A landscape with many valleys, sampled at points; each row gives a point and its height.
From any point a ball takes the steepest step (drop divided by distance) to one of its 3 nearest points. It stops when none of these is lower. Distance is the straight distance between rows; heights are no part of it.
Z_291 height 63: [121 127 114 130 137 151  96 132 134 188 153]
Z_981 height 104: [112 172 135 148 130 126  99 204 181 178 151]
Z_697 height 166: [139 130 120 115 154 145  59 139 131 214 147]
Z_995 height 47: [115 111 116 122 132 148 121 103 122 155 143]
Z_57 height 531: [146 103 126 128 124  78 165 111 108  49  82]
Z_999 height 126: [102 103 154 116 129 145 186 112  74  99 136]
Z_583 height 363: [ 99 123 177 125 126 153 213 136  85 107 149]
Z_712 height 196: [131 159 136 149 136 133  94 198 167 205 153]
Z_740 height 194: [160 122  96 136 131  82 115  82 139  85  96]
Z_654 height 226: [116 146 130 133 132 143 105 164 152 199 161]
Z_419 height 137: [166 126 110 105 156 132  42 117 122 191 130]
Z_50 height 308: [104 137 171 133 112 147 204 149 111 121 161]
Z_197 height 356: [123  90 152 114 129 108 166 105  86  61  96]
Z_906 height 252: [122  98 131 113 127 120 155  88 100  88 103]
Z_183 height 338: [145 113 110 123 126 102 130  82 123  73  93]
Z_683 height 248: [108 165 138 142 115 148 141 196 168 147 152]
Z_527 height 123: [109 144 123 145 128 153 123 151 143 174 159]
Z_943 height 273: [137 106 112 124 124 119 111  84 122 101 109]
Z_923 height 129: [128 124 106 118 142 143  74 112 125 179 145]
Z_496 height 329: [106 147 137 136 117 158 157 159 143 157 161]
Z_228 height 168: [108 181 139 142 119 133 103 218 186 143 134]
Z_829 height 465: [148 105 120 121 116  90 149  98 115  62  78]
Z_155 height 249: [178 129  94 134 126  80  86  85 145 105  99]
Z_660 height 121: [103 142 177 129 122 156 215 153  92 112 156]
Z_216 height 153: [109  99 144 122 129 151 164  94  96 112 135]
Z_672 height 257: [116 101 122 119 134 137 129  93 113 115 124]
Z_9 height 361: [134  96 131 122 125  99 152 101  98  56  90]
Z_364 height 574: [164 113 115 140 112  55 165 121 132  67  89]
Z_879 height 32: [154 110 105 127 130 104 106  83 127  87  99]
Z_465 height 278: [165 125  90 130 132  97  84  87 138 114 107]
Z_554 height 82: [156 123 101 123 139 117  66  86 127 146 116]
Z_402 height 386: [103 160 144 142 114 158 163 181 149 134 157]
Z_609 height 175: [112  97 134 113 126 141 161  92  98  98 117]
Z_845 height 222: [144 112 106 124 140 124  88  87 123 124 114]
Z_767 height 592: [160 109 109 132 120  70 140  95 137  64  88]
Z_267 height 206: [100 178 153 141 121 140  91 225 192 128 118]
Z_520 height 263: [103 138 152 130 118 159 183 142 114 132 153]
Z_174 height 91: [103 108 164 120 134 137 193 106  70  98 127]
Z_153 height 381: [115  88 157 111 130 121 172  92  70  76 104]
Z_517 height 376: [101 157 152 134 103 161 183 170 135 129 155]
Z_860 height 198: [108 176 142 143 113 142 135 213 180 134 139]
Z_257 height 22: [116 120 122 133 129 156 127 121 127 162 156]
Z_955 height 217: [104 144 126 134 122 158 140 158 142 164 165]
Z_634 height 180: [107 113 134 126 120 158 161 112 109 135 144]
Z_717 height 221: [113 164 132 146 124 139 126 194 165 180 156]
Z_936 height 250: [147 124 107 119 143 138  57 100 130 172 129]
Z_448 height 228: [102 175 147 139 104 157 151 210 162 112 145]
Z_188 height 612: [176 117 101 149 126  55 139 106 145  82  93]
Z_49 height 113: [132 136 120 127 139 139  74 141 138 206 154]
Z_261 height 326: [130  95 138 116 130 107 151  95  93  70  92]
Z_711 height 94: [129 132 111 123 138 150  83 118 132 191 150]
Z_253 height 122: [176 134 108  95 161 120  36 103 122 180 113]
Z_542 height 251: [179 133  97 124 139 100  56  81 144 122 109]

Two balls start at each pair of points below. Name the first point that both come to, or write none.
Z_261 and Z_155: none
Z_364 and Z_197: Z_261
Z_860 and Z_216: none
Z_419 and Z_683: none
Z_188 and Z_153: none

Call two points neighbours if one is among the 3 nearest of the other. Go from one point of each pair to the other, from neighbour to neighbour, staying as low as possible. Name the highest point that can't be avoided.
Z_879 and Z_174: Z_542
Z_174 and Z_554: Z_634
Z_257 and Z_660: Z_520
Z_554 and Z_527: Z_697
Z_527 and Z_981: Z_654
